A landscape with many valleys, sampled at points; each row gives a point and its height.
A ball rolls from a point to the lowest of its 4 nearest points, and stops where none of them is lower. Distance is the straight distance between rows; heights are no part of it.
z217 height 7.41: [145 114 118 136 129 128 139  84 140 123 139 120 139 106 136  98 119 117
 123 133 126 141 131 101 158 142 155 130 108  92 107 137 119  76 115 128
 102 101 142  90 127 119 121  98 147 139]
z189 height 6.35: [123 127 138 119 128 139 152  97 146  91 164  94 119  76 132 113 130 122
 127 139 158 161 111 103 114 113 159 147 124  68  91 111 124  95 133 127
 128 129 150  95 139  96 113 105 133 151]
z261 height 2.74: [167 161 102 118  72 134 129 120 149 165 128 154 124  99 143 157 165 142
 152 159 135 149 115 146  88 152 140 120 122 133 108 115 131 150 129 114
 122 183 135 149 121 156 163 154 122  81]
z573 height 0.45: [133 119 109 103 116  96 124 135  94 125 116 153 117 201 126 142 141 137
 132 124 144 116 100 161 168 132 118 110 140 133 167 143 149 132 105 112
 180 154 116 141 123 132 119 157 141 115]
z267 height 1.89: [137 118 118 126 137 133 123 149 103 124 110 129 135 181  80 144 133 115
 131 128 125  80 130 161 165 126 101 104 129 142 157 161 165 141  99 141
 153 106 130 154 121 134 139 149 123 121]
z682 height 3.06: [125 109 123 144 137 135 128 152 100 113 119 136 171 175 104 129 114 111
 125 134 104  52 137 141 158 149  93 120 107 150 173 162 149 156 129 149
 154 104 133 142 117 136 147 136 112 129]
z501 height 7.13: [149 128 108 159 167 114 123 120 125 130 137 117 122 105 151 122 115  93
  97 110  80 129 134  63 135 152 122 146 140 111 124 151 142 107 113  93
 129  71 129  81 108 111 134  82 120 132]
z171 height 6.17: [130  98 154 136 128 142 108 145 111 118 110 148 164 155  95 107 106 132
 123 155 100  81 143 130 168 154  89 137 103 141 171 146 139 141 129 156
 146  86 139 124 125 146 147 114 129 128]
z527 height 2.35: [120 116 116 122 154 130 132 102 122 108 138 100 128 111 158 134 117 105
 108 106 159 157 112 115 129 132 169 135 116  80 118 118 124 107 134 140
 125 131 108 140 135 120 105 135 117 145]
z496 height 3.16: [109 153 119 137  74 106 118 142 122 156 128 144 106 147 147 159 160 151
 148 162 127 118 123 167  88 144 149 112 144 135 149 134 145 134 122 118
 141 186 142 138  99 158 142 154 127  99]
z145 height 5.55: [129 117 144 139 118 113 151  95 162 117 167 129 115  84 151 129 122 115
 114 102 175 163 103  72 107 127 146 157 116  66  64 108 137 117 119 119
 140 118 123  91 112  86 130  89 127 149]
z894 height 6.41: [109 151 108  96 136 123 103 100 115 122 124 125  90 127 177 141 126 115
 111 126 176 172 110 131 104 113 162 130 124 122 105  99 128 120 136  95
 123 192 109 156 123 148 136 167 139 125]
z817 height 1.46: [114 129 102 105 101  90 108 122 102 145 133 147  92 155 129 137 154 136
 141 126 144 150 105 154 134 105 129 100 128 131 143 111 129 135 116 110
 151 187 110 146 134 142 118 149 133 117]
z746 height 2.89: [116 169  95 130  74 108 120 146 126 156 141 129  85 142 144 164 163 115
 148 139 141 117 132 183  91 137 130 119 150 103 159 116 129 135 115 133
 156 205 132 147 108 155 134 136 123  72]
z938 height 3.34: [157 105 102 142 125 120 131 109  97 127 128 122 147 112 123 124 113 114
 100 109 109 152 119 101 153 140 146 141 113 110 127 140 119 125 137 115
 107  93 117 134 142 119 115 112 124 134]
z719 height 6.47: [143  92 119 133 150 109 124 125 127 131 146 111 139 115 118  87 128 116
 112 116  91 106 157  69 147 133 106 166 148 115 140 142 108  97 133 101
 116  47 121  67 128 123 130  75 121 126]
z598 height 5.39: [ 97  98 146 120 138 152 145  92 169 118 138 108 120 102 120  93 131 138
 149 145 142 132 139  92 135 121 125 147 132  83  93 100  89  73 112 116
  98 111 143  98 100 103  97 109 143 138]
z547 height 5.72: [127 133 109 121 146 114 126 116 102 126 102 132 125 152 144 141 134 108
 107 103 164 167 102 121 148 111 146 119 123 137 122 120 140 121 131 122
 135 141 103 165 134 142 135 165 121 131]
z811 height 1.07: [157 162 122 119  79 137 131 140 171 148 118 138 129  87 126 151 152 159
 172 155 125 131 132 153  67 134 137 104 133 161 108 108 118 146 121 133
 120 153 155 134 123 168 144 147 131 113]
z44 height 7.02: [104 118 137 122 120 120 113 142 118 144 112 128 128 143 105 130 130 134
 146 151 121 126 106 154 103 107 131  96 137 150 175 133 141 125 105 131
 131 132 119 132 146 137 138 138 132 137]
z238 height 1.81: [ 93 120 173 116 107 145 110 148 134 126 137 146 144 137 104 103 117 160
 140 166 130 116 138 157  99 135 116 122 117 146 155 120 114 131 137 165
 117 135 139 116 150 120 120 108 122 134]
z415 height 0.77: [122 138 142 138 110 142 139 114 149 131 145 108 137 108 102 118 118 164
 139 152 119 136 139 125 114 110 129 142 132 121 110 121 111 129 144 120
  83 157 134 122 131 130 100 116 132 140]
z900 height 0.86: [130 144 136 126 137 167 153 100 150  92 141  80 109  76 133 121 137 138
 130 149 131 148 127 122 101 116 142 146 140  76  81  87 148 119 140 106
 124 166 144 137 123 106 106 107 132 133]
z557 height 0.93: [147  99 121 146 124 132 115 124 105 127 133 127 155 129  93 117 101 143
 116 124 102  98 126 138 166 140 110 123 105 139 153 154 136 137 136 147
 125  88 130 142 140 134 127 124 110 134]
z528 height 0.94: [140 170 137 126  94 138 128 149 156 160 109 122 114  93 126 145 144 152
 171 160 114 141 130 151  92 135 138 122 130 139 117 118 121 133 128 126
 132 154 130 127 123 157 124 150 128 128]
z207 height 0.90: [174 157 134 119 110 153 150 136 182 138 125 122 132  79 133 143 149 167
 166 121 128 130 131 150  67 131 122 128 143 156  80  94 101 129 122 114
  88 133 166 154 116 127 130 139 120 108]
z692 height 4.73: [154 116  99 112 132 112 130 151 104 114 103 136 127 163 114 160 131  93
 116  81 141 114 130 138 192 129  89 116 151 147 129 163 146 160 108 124
 174 118 126 132 113 125 138 162 123 129]
z25 height 3.55: [ 90  99 203 172 106 157 150 161 106 114 133 169 146 206 102  80 111 151
 172 171 121 134 121 129 120 151 137 118 155 154 173 135  99 131 121 152
 111  90 165  85 167 133 142 107 148 146]
z548 height 5.46: [129 131 101 113 130 105 118 125  97 114 110 146 110 164 122 140 141 114
 110 108 147 146  99 139 163 109 131 122 133 151 129 128 142 135 119 121
 159 145 100 159 143 135 127 160 112 145]
z545 height 0.81: [116 107 140 109 152 127 133 155 108 115 106 145 143 216 102 156 139 115
 154 122 119  82 129 156 159 141 100  90 139 154 166 160 149 131 100 131
 153 101 113 148 112 130 151 143 135 116]
z639 height 1.42: [163 174 106 125 106 159 127 132 157 145 120 132 117  87 142 150 174 143
 153 144 132 164 124 139  92 139 131 119 138 128 102 102 116 149 143 100
 116 188 127 130 115 155 130 161 143 112]
z115 height 3.72: [132 149 101 120 107 131 108 115 119 139 124 128  94 136 163 139 145 121
 137 134 159 169 110 132 108 111 145 134 130 119 125  89 128 148 139 108
 128 230 109 147 125 154 138 150 129 104]
z828 height 5.20: [144 128 108 115 124 118 128 125  96 135 115 134 133 167 135 144 143 102
 110  86 140 144 118 128 179 108 107 122 151 150 123 141 145 142 108 122
 150 125 123 146 144 130 132 156 108 122]
z665 height 1.02: [169 139 149 130 121 139 160 144 161 126 155 131 140  77 122 130 148 181
 147 128 125 120 151 137  78 131 125 141 131 145  81  71  88 114 152 107
  77 128 162 166 116 115 113 111 118  93]
z96 height 1.28: [120 118 150 113 127 117 129 153 121 129 106 142 113 205 111 133 137 121
 153 139 116  91 114 185 141 127 111  91 127 145 170 154 163 119 111 125
 152 111 118 154 128 133 145 162 145 127]
z767 height 5.92: [116 117 125 169 185 116 125 136  87 106 108 122 114 142 150 151  75  97
  87  99  84 139 166  99 177 129 108 147 125 139 135 190 135 182 143 110
 151 155 123 124 123  80 102 111 119 138]
z848 height 6.76: [149 111 119 146 154 113 127 110 146 119 135 115 136 115 142  99 136 104
 100 107 103 116 132  73 142 136 131 131 127  89 106 143 120  69 104 114
 125  55 122  84 132 111 137  86 139 141]
z24 height 4.47: [110 145 138 118 125 142 147  96 146  97 159  88 114  81 145 129 137 128
 114 134 165 147 101 113 103 114 160 159 111  66  76  94 154 117 147 129
 137 170 131 124 145 109 103 106 116 149]
z480 height 4.14: [115 136 105 140 167 106 141 155 104 118  85 116 116 161 121 170  97  76
 113  97 119  91 157 125 174 124  81 137 142 147 142 185 137 189 122 128
 173 156 151 100 135  97 146 110  99 134]
z368 height 6.30: [137  97 143 134 143 138 104 115 132 130 111 123 133 120  99  81 132 137
 112 132 100  93 152  97 157 137  97 150 136 135 168 149  97 130 123 182
 128  46 138 103 121 128 129  84 115 142]
z765 height 5.41: [102 147 107 100 146  77 135  89 135 113 152 136 109  90 177 140 115  84
  79  73 182 167  95 145 101 111 159 139  98 119  86 110 136 123 149 136
 146 125  93 162  93 135 123 161 140 151]
z733 height 1.12: [107 116 122 125 128 129 148 110 123 141 119 106 142 106 116 139 110 127
 134 132 129 142 105 126 120 104 146 128 124 114 141 119 134 124 137 128
 103 139 104 133 156 126 113 130 132 154]
z950 height 5.21: [113 126 139 114 119 127 147  84 164 107 170 117 124  68 155 117 121 124
 108 119 175 164 111  92 111 133 151 150 105  48  79 106 140 124 140 130
 140 144 128 107 131  94 105 109 123 159]
z693 height 5.87: [136 129 106 164 161 123 121 135  93 122 119 120 145 130 134 161  99  79
  87  89  94 139 152  85 170 142 126 139 118 125 111 163 145 161 141 112
 145 122 124 120 124  85 102 118 114 117]
z193 height 0.92: [110 136 108 113  93  96 111 152 105 129 134 142  92 157 132 138 154 143
 141 132 144 137 105 172 126 124 129 115 133 124 173 122 144 127 118 121
 174 191 132 151 123 122 131 150 122 103]
z68 height 6.84: [148 114  99 149 153 124 149 132  85 126 114 113 157 145 122 156 115 113
  93  97 120 111 124 110 171 129 120 132 137 132 125 141 137 156 138 129
 126 114 117 142 128 128 124 132 112 131]
z580 height 2.14: [118 135 122 122 138 154 133  90 132 111 136  85 121 101 147 122 117 115
 126 142 128 153 110 114 111 115 184 136 120  86 108 101 127  98 141 117
 118 154 120 123 149 115 117 124 130 135]
z617 height 2.49: [119 126 134 130 121 143 154  98 146 125 140 108 144  98 120 108 112 136
 127 141 127 151 114 107 140 117 139 146 122  81 103 121 123  92 143 129
  94 132 131 117 131 127 107 125 144 148]
z323 height 1.27: [118  91 176 120 124 144 101 114 138 152 124 165 136 133  95  79 114 146
 142 150 117 113 136 125 139 131 116 124 122 129 153 128  77 116 119 165
 114  78 142  97 128 129 123 111 118 151]
z331 height 4.67: [157 160 143 107  95 151 128 166 161 128 120 144 130  99 125 143 140 151
 162 148 131 102 153 149  64 126 121 106 135 165 100 118 103 137 127 161
 102 122 167 136 139 145 137 127 123 102]
z471 height 5.10: [127  87 143 129 126 135 122  95 145 134 143 130 135 109 108  90 131 138
 133 133 128 124 136 124 165 108 117 152 128 112 135 128 100 100 132 124
  97  93 133 118 127 126 117 110 128 157]
z584 height 4.18: [139 167 156  99  75 154 131 168 159 132 113 148 120 121 135 140 148 157
 175 170 133 119 135 149  83 144 139  92 142 157 124 122 131 129 126 141
 121 147 162 105 117 159 153 149 133  94]
z748 height 1.86: [114 138 125 104 104 103 110 139 113 141 122 149  99 161 122 135 142 141
 158 150 128 133 114 174 124 140 136 107 138 138 160 133 143 119 103 112
 164 177 130 151 120 135 136 155 138 121]
z917 height 6.70: [134  88 123 132 163 108 134 119 144 122 146 122 135 113 115  88 129 129
 117 140 127 110 143  75 137 124 117 143 137 105 126 130  91  78 119 128
  91  72 135  80 135 132 134  75 129 129]
z467 height 2.41: [ 99 104 176 124 133 128 128 164 119 135 127 151 114 209 121 144 126 132
 172 132 126  99 131 162 120 138 129  95 128 161 184 131 134 107 110 129
 149 110 120 144 137 151 141 130 135 112]
z320 height 6.45: [157 105 121 149 149 116 133 122 133 129 142 126 125 110 124 103 135 116
 107 108 110 135 144  74 158 132 122 148 130 109 122 133 117  90 108 113
 114  58 116  79 129 132 139  89 134 131]
z711 height 2.40: [145 162 111 121  79 124 109 140 126 166 118 149 116 123 135 156 160 144
 155 156 128 159 130 146  90 136 132 120 122 126 124 110 134 162 121 110
 139 210 120 146 120 157 136 157 133 100]
z113 height 4.78: [111 102 143 121 108 140 105 128 121 123 128 124 158 140  95 111 108 152
 137 146 110 111 113 154 131 123 121 132 114 142 167 132 131 117 128 155
 126 115 113 141 151 135 124 125 114 144]
z97 height 0.35: [119 106 123 132 122 125 124 105 122 130 133 122 148 103 122 107 109 149
 124 124 131 139 109 127 146 116 152 131 117 114 141 125 120  96 138 136
 108 119 117 125 146 123 112 108 132 140]
z17 height 3.37: [ 97  95 184 140 125 138 132 164 114 119 130 153 150 200 108 120 130 139
 168 148 116 101 125 161 123 138 135 120 120 154 182 124 124 131 124 146
 130 105 127 117 165 141 141 122 125 108]
z953 height 6.56: [134 109 109 126 122 130 141 127 110 148 113 110 144 135  99 142 134 122
 126 108 124 133 113 133 161 112 140 109 132 139 152 139 132 117 120 148
 123 105  94 158 149 123 129 146 115 140]
z785 height 6.26: [120 136 121 125 144  92 140 103 139 118 170 137 129  92 152 147 117  87
  83  80 152 143 107 115 102 137 160 152 111  83  91  94 144 125 144 139
 163 111  96 138 138 102 123 114  97 139]
z179 height 0.32: [154 174 137 121 100 143 140 135 174 156 105 130 128  93 127 142 149 157
 162 150 120 143 121 139  86 125 138 125 126 140 100 113 108 144 137 104
 119 161 146 135 123 143 134 144 136 123]
z947 height 6.32: [152 122 119 148 147 112 132  99 138 128 147 133 133  90 145 112 132 101
  96 114 126 145 136  80 143 135 154 146 108  75 102 134 145  89 128 126
 127  72 136 101 116 101 126  98 130 132]
z108 height 1.04: [145 148 148 133 100 149 153 134 149 143 147 113 139  94 127 117 133 183
 155 135 113 121 147 144  96 124 113 137 146 142  92  89  93 141 147 124
  75 137 156 141 124 120 112 119 124 116]
z963 height 5.06: [146 123 108 153 155 127 136 119 114 120 143 119 145 127 152 118 129  87
  75 106 100 148 122  94 162 161 143 147 110  90 110 150 151 112 142 109
 128  91 118 123 129 103 124 113 133 117]
z240 height 2.04: [137 148 114 130 126 147 124 119 140 157 107 118 116 108 120 141 156 138
 155 143 132 168 123 129 106 111 146 118 127 133 119 110 130 147 131 102
 133 194 112 135 117 153 144 158 148 126]
z574 height 3.99: [ 91 139 159 119  97 137 131 167 154 139 121 147 133 162 134 126 149 141
 159 160 125  99 138 156  87 143 127 108 134 170 156 127 140 128 126 125
 141 144 154 108 130 160 149 127 143  94]
z713 height 6.22: [115 137  98 108 139 110 112 106  94 103 125 141 101 142 168 121 120 113
 107  99 180 182 114 134 123 100 130 122 108 137 116  97 143 126 137 105
 124 178  87 160 137 149 122 160 140 126]
z19 height 2.56: [121 131 121 102 149 135 142 103 141 119 130  92 105  94 147 139 121 104
 111 146 166 153 117 119 112 117 168 144 136  95 106  93 134  99 144 135
 117 135 111 135 138 133 118 133 130 153]
z763 height 5.31: [126 141 120 129 177  94 113 132 141 110 142 130 121  89 159 148 109  59
  66  49 138 142 127 139 121 115 116 140 125 119 121 132 147 147 141 138
 155 112  98 160  88 112 122 151 136 136]
z703 height 1.61: [118 150 118 119 116 139 131 126 149 157 102 114 121 104 115 144 141 140
 163 139 120 154 126 139 109 104 142 119 145 143 115 107 126 128 127 113
 115 168 120 144 116 144 135 147 137 141]
z55 height 5.54: [131 141 118 123 174  90 112 113 143 129 157 125 130  96 157 157 127  72
  59  63 155 142 112 144 103 132 135 139 109 110  92 124 156 140 147 137
 135  98  73 161 105 115 127 135 125 147]
z202 height 1.43: [115 165 162 124 102 148 138 160 150 127 148 143 131 114 125 116 131 177
 150 166 120 109 150 139  82 143 121 136 137 174 104  99  98 144 147 161
  91 145 151 123 139 124 121 123 120 114]
z821 height 6.16: [116 104 137 164 187 112 122 117 114 129 107 125 110 145 147 142  93 105
  93 112  82 135 174  68 173 137 121 137 121 136 122 184 135 165 135  92
 152 121 126 102 108  95  95 106 119 138]
z454 height 0.76: [133 121  94 165 140 133 128 144  80 125 102 125 167 154 104 134 107 127
 110 135 113  74 146 135 185 149  92 121 102 150 154 180 149 160 127 132
 166 103 141 129 127 135 146 128 114 127]
z292 height 5.86: [142 124  90 142 147 123 121 131  88 122 102 126 140 166 108 153 132  82
 123  92 141 104 126 117 181 120 109 120 145 143 140 159 149 168 110 133
 145 123 134 142 142 123 133 144 112 127]
z338 height 3.81: [ 94 137 178 130  99 156 143 192 118 131 129 145 149 171 121 117 126 159
 178 161 115 128 145 138  99 149 139 117 149 155 156 112 121 125 146 156
 117 140 148  90 162 144 143 102 138 108]
z688 height 3.39: [109 102 196 142 134 158 121 143 141 126 112 171 147 181 111  71 117 144
 132 150 127 123 149 116 138 159 125 126 145 146 170 139  94 128 119 175
 108  76 154 100 150 122 121 111 153 143]
z463 height 5.15: [124 100 127 133 103 128 128 122 102 152 125 130 159 117  96 122 103 144
 120 143 112 108 116 128 152 115 132 133 112 128 152 128 140 124 130 150
 104 104 112 152 152 134 117 118 123 140]
z8 height 6.39: [157 160 141 109  96 164 144 178 146 100 117 145 127 125 131 132 139 181
 163 170 145 105 162 127  73 153 126 128 156 161 116 102  97 132 146 174
  95 142 179 118 139 141 137 111 135  92]
z603 height 0.96: [125 156 151 133 103 150 125 159 163 136 141 112 121 100 115 115 126 178
 148 160 115 114 137 145  91 121 118 129 129 163 124  90 109 151 156 148
  96 149 155 117 119 121 103 119 112 136]
z149 height 3.66: [129 134 111 111 149 110 130 102 132 124 130 113 121 119 169 159 106  82
 103  86 166 150 105 132 131 129 156 129 125 112 111 122 129 108 153 151
 124 128  96 151 123 112 135 148 115 127]
z389 height 5.65: [141 142 123 154 186 110 109 131 120 110 136 108 131 108 162 162  98  68
  53  86 120 123 144 109 143 129 110 149 104 108 113 151 152 167 150 124
 159 122  88 148 101  96 118 117 111 133]
z472 height 5.98: [143  91 110 134 155 112 123 115 130 131 127 121 139 113 114  84 122 127
 110 125  93 103 141  92 156 134 102 163 132 127 146 139 103 127 126 138
 117  46 124  90 117 131 135  92 115 136]
z604 height 2.25: [121 154 122 112 100 127 124 132 130 160 112 134 109 122 123 132 151 150
 145 151 116 146 120 151  96 136 144 115 126 147 126 117 132 152 122 113
 138 170 129 127 127 164 142 157 139 139]
z753 height 0.60: [106 125 152 124 105 143 132 118 143 152 143 129 143 109  97 116 113 176
 145 160 110 123 140 141 116 105 123 139 123 124 127 105 103 125 153 133
  94 134 140 125 133 123  95 127 138 141]
z192 height 5.80: [114 112 103 174 157 114 137 130  90 130  96 130 131 151 131 141  88 105
 109 123  81 117 153  86 175 148 103 127 122 156 134 179 135 174 129 101
 146 117 134 120 124  94 135 127 122 131]
z285 height 3.31: [136 114 126 130 133 132 119 135 113 129 113 131 144 164  86 142 134 116
 134 133 111  86 111 151 158 126 103 103 121 143 163 142 160 120 109 151
 155 112 111 156 127 133 142 140 119 145]
z874 height 2.26: [193 131 151 101  94 146 155 146 159 114 153 135 134  81 125 145 156 188
 160 135 159 110 157 144  75 146 146 149 140 172  87  93  70 119 134 148
  63 112 188 149 121 126 124 128 108  85]
z64 height 2.30: [ 94 123 199 148 117 151 124 156 119 121 112 160 135 160 110  78  98 149
 136 177 137 127 151 140 132 150 135 124 145 147 165 121  98 127 129 172
 109 110 160 113 150 118 129 122 151 130]
z89 height 5.93: [143 138 105 147 158 112 111 116  98 111 128 102 138 127 162 152 123  90
  87  84 134 148 121 103 139 128 152 130 121 106 131 139 129 136 155 139
 127  98 109 149 125 100 126 132 120 121]
z500 height 2.53: [131 172  91 132  79 114 121 134 144 151 147 144 121 118 153 179 181 134
 154 141 137 130 118 163  77 142 126 112 142 118 133 120 131 144 114 126
 138 194 138 155 105 151 139 151 116  72]
z879 height 1.20: [108 165 148 125 108 139 129 162 152 138 124 129 125  96 114 139 146 164
 162 166 125 113 141 155  81 126 134 120 139 158 130 103 130 147 124 140
 105 148 142 120 139 146 133 132 126 124]
z799 height 6.12: [129 117 127 142 188 110 114 152 115 105 114 113 123 149 138 162  88  72
  96  72  99 136 166 116 149 113  97 146 120 151 120 183 133 185 147 107
 144 171 114 133 135  87 113 111 129 117]
z520 height 1.05: [168 154 150 139 138 153 154 131 166 118 144 100 130  96 126 115 147 170
 150 132 113 144 131 131  92 102 130 137 143 114  78  80 105 114 145  95
  84 149 151 154 113 115 104 116 143 120]
z275 height 2.72: [122 107 136 137 114 136 125 102 131 149 128 134 143 115  99  97 102 152
 130 139 121 128 112 139 145 115 121 123 107 132 144 120 124 116 139 137
 106 111 133 125 141 133 119 119 125 149]
z188 height 5.78: [147 128 124 133 129  98 125 114 150 121 156 128 116  86 130 115 131 107
 109 115 157 144 127  70 118 130 137 148 123  65  89 133 130  95 106 132
 133  89 126  70 123 104 147  74 119 136]
z92 height 6.06: [120 118 129 122 124 123 142 107 153  95 160 114 118  98 129 118 137 123
 131 121 157 125 123  69 125 105 137 137 124  78  85 128 106  84  90 131
 124 103 143  80 123  96 132  94 122 152]
z864 height 0.79: [117 139 152 123 109 145 130 145 165 144 129 118 138  86  99 127 119 181
 147 158 125 126 126 145  86 105 126 122 130 144 129  99 107 131 146 141
 100 148 139 130 136 129 112 125 118 137]
z839 height 1.19: [ 89 136 183 128 107 151 122 129 144 138 136 150 126 125 123 100 112 184
 132 174 131 109 144 125 112 136 123 141 138 150 109  96  80 126 131 159
 106 122 156 112 135 122 115 123 129 151]
z329 height 5.71: [105 145 110  91 151 115 113  96 123 109 127 120 100 105 185 133 113 104
  92 118 181 169 108 135  97 108 179 122  99 121  90  98 145 112 148 129
 145 153  99 146 124 143 135 157 149 141]
z666 height 1.21: [135 135 138 123 125 155 142 117 151 138 133  88 125  81 125 126 130 141
 139 135 121 151 138 120 115 103 150 129 138  91 108 108 130 102 142  98
  98 165 117 142 133 134 103 136 145 139]
z526 height 2.77: [114 108 147 103 138 107 145 147 121 133 137 161 112 252 117 122 132 139
 153 105 106  82 117 171 153 152  88  87 150 162 164 145 130 162 113 105
 157 109 121 144 100 141 144 150 157  91]
z187 height 1.09: [133 114 115 136 137 135 138 111 114 128 137  90 146 118 133 130 106 119
 120 120 129 144 102 105 151 123 163 136 118  92 131 116 137  97 146 130
 109 128  96 143 150 142 126 120 130 149]
z409 height 2.97: [134 122  87 134 151 135 144 152  91 119 107  99 142 172 107 158 105 106
 121 114 119  73 140 137 178 132  93 137 139 163 147 182 141 166 114 130
 164 132 139 126 122 124 137 133 113 130]
z999 height 4.15: [132 117  92 126 153 130 143 140 112 107 100 126 128 190 115 144 120  92
 124 115 128  75 131 160 180 126  93 124 147 139 142 188 147 154 101 122
 179 130 149 125 113 122 157 152 126 121]
z429 height 5.04: [105 104 171 125 126 147 118 160 116 122 132 157 156 163  94 117 124 133
 142 142 127  85 130 157 136 127 118 122 115 153 175 139 149 119 126 164
 122 122 117 143 155 142 142 137 138 133]
z374 height 0.68: [139 171  99 118  81 128 122 131 151 163 119 144 121 114 136 139 161 156
 174 160 136 134 132 151  75 146 127 109 120 138 121 126 144 147 127 125
 141 177 139 143 114 156 158 149 130  88]
z700 height 0.67: [167 157 131 122 128 163 143 135 178 142 118 110 133  75 131 137 159 160
 160 134 114 146 125 136  88 124 132 118 144 126  98 102 116 120 124 111
 101 158 146 151 113 131 129 132 141 111]
z488 height 1.65: [109 106 163 116 133 130 132 153 109 125 120 169 122 238 133 137 134 139
 158 112 105  90 119 180 128 147 126  89 140 178 182 135 128 142 108 114
 158  99 114 139 124 150 142 148 156 105]
z105 height 6.65: [108 137 137 125 112 157 146  90 153  90 159  92 107  81 138 100 139 138
 126 152 162 157 123 111 121 104 138 150 123  60  56  91 134 105 117 108
 120 143 158  98 117 100 100 117 127 157]
z764 height 8.08: [122  93 144 142 123 127  94 120 114 127 120 156 158 133  97  87 121 142
 107 149 105 112 119 132 155 132 103 125 106 137 159 142 121 138 119 157
 124  72 125 122 130 131 128 109 136 148]
z445 height 1.78: [133 115 129  93 119  97 123 123 103 103 122 158 112 224 122 130 135 125
 155 126 122  98 133 173 181 150  94  93 152 142 164 162 148 134 112 104
 161 138 118 153 113 130 139 160 146  96]
z612 height 2.79: [121 131  86 111 114 112 106 111  92 140 122 144  95 142 157 134 151 118
 125 106 170 176 107 136 114  92 125 134 133 132 140 106 137 137 121 100
 141 208 114 164 142 146 131 155 130 104]
z251 height 4.81: [126 104 174 126 140 146  92 123 133 125 105 155 134 132  96  69 123 151
 131 146 113 100 148 120 154 147 116 129 133 131 151 133  88 116 121 177
 128  65 135 105 130 124 138 107 127 144]
z296 height 6.92: [146 135 117 143 137 111 135 100 113 121 170 123 139 108 150 125 123  98
  79 102 130 157 125 104 131 137 161 148 113  70 117 125 147 115 141 133
 122 107 100 120 139  98 103 100 122 145]
z992 height 6.03: [134 136 105 139 163 127 127 145 104 113 111 127 136 150 138 167 108  86
  92  77 130 124 143 109 172 120 113 134 135 157 117 163 150 180 138 124
 143 142 117 132 133 117 129 153 119 123]
z431 height 1.87: [112 132 109 122 124 128 131 126 126 161 106 121 123 135 127 139 141 147
 146 133 147 169 100 148 118  99 138 112 125 155 133 118 129 133 121 118
 130 171  91 141 138 156 145 160 146 148]
z975 height 1.94: [130 144 113 119 143 153 118 102 138 145 114  96 115 103 135 150 136 125
 131 130 150 158 114 124  99 104 157 135 125 110 123 101 128 115 132 107
 125 172 120 141 139 148 130 140 142 147]
z660 height 1.62: [105 135  96 123  91 118 112 128 103 137 123 138 101 130 136 142 160 140
 137 139 153 153 113 156 109 114 137 129 133 133 148 113 124 150 119 109
 148 223 112 154 136 152 125 167 130 119]
z277 height 2.88: [127 166 165 110  96 156 131 170 153 121 117 133 128 122 133 125 145 162
 165 158 146 115 150 147  68 146 130 104 148 171 120 116 134 133 136 158
 104 129 160 111 135 150 143 112 124  89]
z680 height 5.69: [133 122 101 158 176 137 116 126 110 142 115 118 140 116 136 105 103 116
 110 123  74  92 160  84 161 148  99 140 110 169 145 162 128 154 113 102
 136  66 144  82 118 122 115  98 115 142]
z421 height 6.02: [158  97 104 148 144 124 118 103 133 127 148 118 131 111 122 102 117 121
 120 119  97 116 157  88 152 139 125 154 132 121 140 138 118 111 132 113
 109  57 129  97 135 142 136  92 113 137]
z648 height 6.88: [150 109 130 144 183 119 126 155 117 121 145 103 128 126 145  99 113 117
 111 127  64 115 157  56 143 135  93 163 147 128 141 166 144 101 137  99
 118  77 121  48 114 105 104  59 105 137]
z86 height 3.02: [ 97 122 141 124 102  93 122 161 121 143 124 144 107 184 141 140 140 149
 159 143 110 112 120 157 120 150 136 100 145 149 177 146 132 113 110 107
 155 163 141 139 119 153 145 147 157  92]
z644 height 5.57: [128 102 105 155 154 133 131 117 113 135 126 129 151 119 122 106 106 122
 115 125  84  91 154  97 166 144 100 144 129 148 145 158 129 143 127 127
 129  58 140  96 117 126 130 115 113 138]
z521 height 4.70: [145 141 107 113 153  95 112 128 122 105 130 145 115 128 173 143 120  71
  73  66 160 164 113 140 128 120 134 116 120 128 106 126 153 121 138 124
 129 118  89 160 121 121 131 159 131 130]
z628 height 4.44: [124 141 149 122 117 162 165 104 148 124 152  99 124  96 126  97 129 162
 142 161 137 143 131 121 112 109 119 134 130  87  89 108 110  93 130 100
  97 141 161 116 117 114  89 124 143 138]
z519 height 1.63: [110 121 127 116 130 111 112 141 114 137 118 145 113 164 110 132 142 124
 142 142 132 120 114 156 164 122 110 102 131 144 164 148 141 122 102 140
 163 130 123 160 138 119 149 162 135 139]
z442 height 5.11: [140  92 109 140 129 128 115 107 111 144 110 128 161 120 126  98 110 130
 108 128  93 111 126  99 167 139 114 144 119 139 143 161 111 139 139 136
 140  68 138 111 123 140 141 115 128 134]
z288 height 5.27: [144 140 107 131 151 125 119 132 105 101 112 138 131 147 145 142 129  76
  91  68 152 163 129 122 172 122 109 121 123 153 109 152 136 135 133 119
 141 119 103 146 127 140 132 155 139 122]
z20 height 5.94: [118 126 130 124 134 125 140  91 156 107 156 121 120  92 140 108 124 117
 126 134 154 144 113  78 124 123 139 141 114  75  81 138 117  88 102 131
 117 115 143  74 122  91 123 104 131 156]
z122 height 4.94: [119 137 112 124 146  87 136 106 149 123 160 132 113  85 168 151 121  81
  82  60 180 156 112 146 107 107 141 144  96 103  93  97 136 121 147 139
 126 113  83 161 111 123 128 145 120 151]
z995 height 4.79: [111 108 144 128 121 129 110 150 103 134 120 127 131 151  91 125 135 133
 148 148 117 100 119 163 137 116 124  95 124 145 165 148 150 114 111 156
 143 116 120 146 156 135 132 137 116 135]

Where does a ball stop that starts at each point below?
z763 => z97
z55 => z97
z8 => z753
z188 => z900
z288 => z97
z574 => z753
z20 => z900
z713 => z573
z719 => z557
z894 => z573
z122 => z97

Call two points neighbours if one is among the 4 nearest of the other. Go from one point of each pair to the other, from neighbour to neighbour, staying as low as possible. Name the highest point that can't be avoided.
z374 and z179 => z811
z900 and z753 => z666
z545 and z573 => z519
z753 and z179 => z108
